Points on a hilly landscape, in no order, each with its height.
From any point a ball rolls to the lowest of the 4 points nearest to it. It stops when none of these is lower. Distance is the straight distance between rows; heights are no part of it.
Gusi h=288: [136 114 120 132 130 108 170  89]
timag h=470: [100  78 156 118  79  71  80 111]
kegud h=484: [ 86  78 166 121 108  88  71 122]
betev h=301: [112 117 140  91  89 109  82 117]
fulo h=257: [144 150 128 125 107 132 152 128]
dilat h=115: [ 97  68 142 164 193 114 146 107]
lavan h=572: [141 181 135 106  93 165  75 184]
pudus h=179: [153 158 115 144 122 139 168 141]
fer h=534: [ 91  70 154 156 181 110 135 115]
mogu h=393: [123  96 139 118 117  90 129  95]
feduk h=191: [153 158 100 154 148 163 186 139]
dofe h=259: [120 142 137  93  59 119  93 132]
fati h=485: [142 186 124 113 117 176  92 184]
miteg h=388: [154 170 145 123  54 131  84 184]
nok h=302: [122 121 136 107  80 100 115 111]
Tig h=460: [ 94  92 154 111 123  99  75 117]
dedu h=503: [114  69 152 141 129  78 134  96]
Fekoz h=520: [ 82  66 173 135  98  75  85 124]
sero h=217: [187 168 115 169 135 147 145 172]
nenid h=487: [116  96 134 120 144 104 124  98]
zef h=320: [147 173  87 155 167 188 165 151]
vav h=684: [112  69 137 162 177  98 160  88]
bemob h=207: [149 144 111 146 130 131 198 114]
Nem h=156: [135 143 103 130 147 148 173 111]
far h=620: [102  84 141 134 165 111 111 111]
lemu h=194: [126 158 136  98  81 138 108 143]
bufop h=276: [145 122 105 146 143 123 203  91]
Gur h=298: [118 107 114 125 171 127 139 100]
nenu h=482: [ 95 111 142  90 136 122  61 123]
gafib h=239: [124 158 126  98 110 142 110 137]
dopo h=505: [ 96  80 132 151 198 124 131 109]
Kikiv h=513: [129  89 109 154 178 114 179  81]
fak h=525: [100  71 129 172 207 120 164  98]
deti h=519: [ 65  67 183 127 108  92  67 143]
Kosif h=178: [157 150 106 150 135 146 195 130]
Sesil h=271: [124 170 124  96 105 156  94 156]
Zil h=267: [110 149 127  74 106 146  74 139]
segam h=583: [106  75 141 152 170 101 138  98]
nos h=626: [ 96  73 160 138 146  96 107 112]
zivu h=195: [150 146 115 140 118 133 184 123]
Foso h=290: [101 136 134  79  99 129  65 127]
buzo h=322: [108 106 146  96  79  93  82 113]
magib h=667: [123  80 130 142 156  98 149  90]
kiz h=241: [116 129 113 105 155 144 118 113]
sok h=224: [114 159 133  87  81 140  78 148]
Geda h=98: [180 156 103 186 140 143 196 146]
Remo h=255: [171 168 103 169 152 163 159 165]
mubir h=459: [103 103 127 117 169 129 100 115]
pim h=309: [168 171 141 137  74 131  90 184]
ribef h=254: [182 171 124 156 116 141 128 178]
rati h=219: [133 156 138 107  62 122 113 144]
Livon h=636: [ 81  74 167 138 156 106  99 128]
Suguf h=249: [155 166 108 144 140 162 160 154]
soz h=107: [126 125  97 132 179 146 166  94]
Nekub h=287: [140 161 123 114 111 145 137 145]
mepad h=384: [110 115 128 108 142 121 109 108]
defo h=274: [132 161 114 112 125 155 134 140]
Zoso h=145: [134 167 136 103  77 142  98 159]
venet h=461: [143 186 117 121 132 180 102 180]
dizaz h=266: [124 130 131 104 106 120 127 114]
vuzof h=313: [111 144 125  86 127 152  83 133]
guv h=442: [118  90 110 150 189 121 156  86]
nafav h=328: [114 104 140 108 113 101 104 102]
kifur h=204: [137 128 123 121 114 116 161 106]
moroz h=256: [164 168 124 152 122 151 150 166]
Mufod h=51: [133 147  82 140 179 173 175 112]
mife h=161: [151 168 139 124  82 132 121 164]
dodor h=277: [148 173 113 135 136 170 144 157]
Girir h=376: [139 174 121 114 120 166 116 165]
Mut h=55: [159 177 102 150 151 178 141 172]
mikel h=300: [179 173 134 148 102 137 106 183]
Vuge h=35: [125 135  99 117 167 154 144 112]
getar h=153: [198 160 100 189 145 149 172 161]
mifuv h=286: [118 130 135  95  84 114 103 119]
zupa h=600: [119  69 144 154 151  78 158  88]
Rovuf h=403: [108  79 153 121 109  82  98 104]
luva h=547: [ 82  65 175 141 126  87  94 124]
zoka h=329: [160 174 126 137 115 157 115 180]
kati h=615: [132  75 125 158 154  85 180  76]
Ral h=281: [119 130 130  96 108 120 111 117]
Seva h=183: [132 119 103 133 155 132 176  93]
sas h=121: [136 132 113 125 134 134 168 112]
raraf h=346: [112 133 123  94 140 144  96 119]
gufi h=306: [112 118 141  94  60 100  84 119]
tizab h=174: [135 148 109 122 140 148 157 120]
niz h=144: [168 155 114 164 127 142 181 149]

Where does a ball stop that starts at each point below?
Fekoz => Zoso
Ral => sas
moroz => Geda
gafib => Zoso
kati => Vuge
nok => sas
far => Vuge
dofe => Zoso
Girir => Vuge
zoka => Geda
Kosif => Geda

Call two points neighbours if one is among the 4 nearest of the other. Go from one point of each pair to the other, from neighbour to neighbour, staying as low as possible. Name the highest point that can't be avoided.
dilat, Geda => fak
Mut, Vuge => Suguf
Zoso, sas => defo
sas, Vuge => Nem
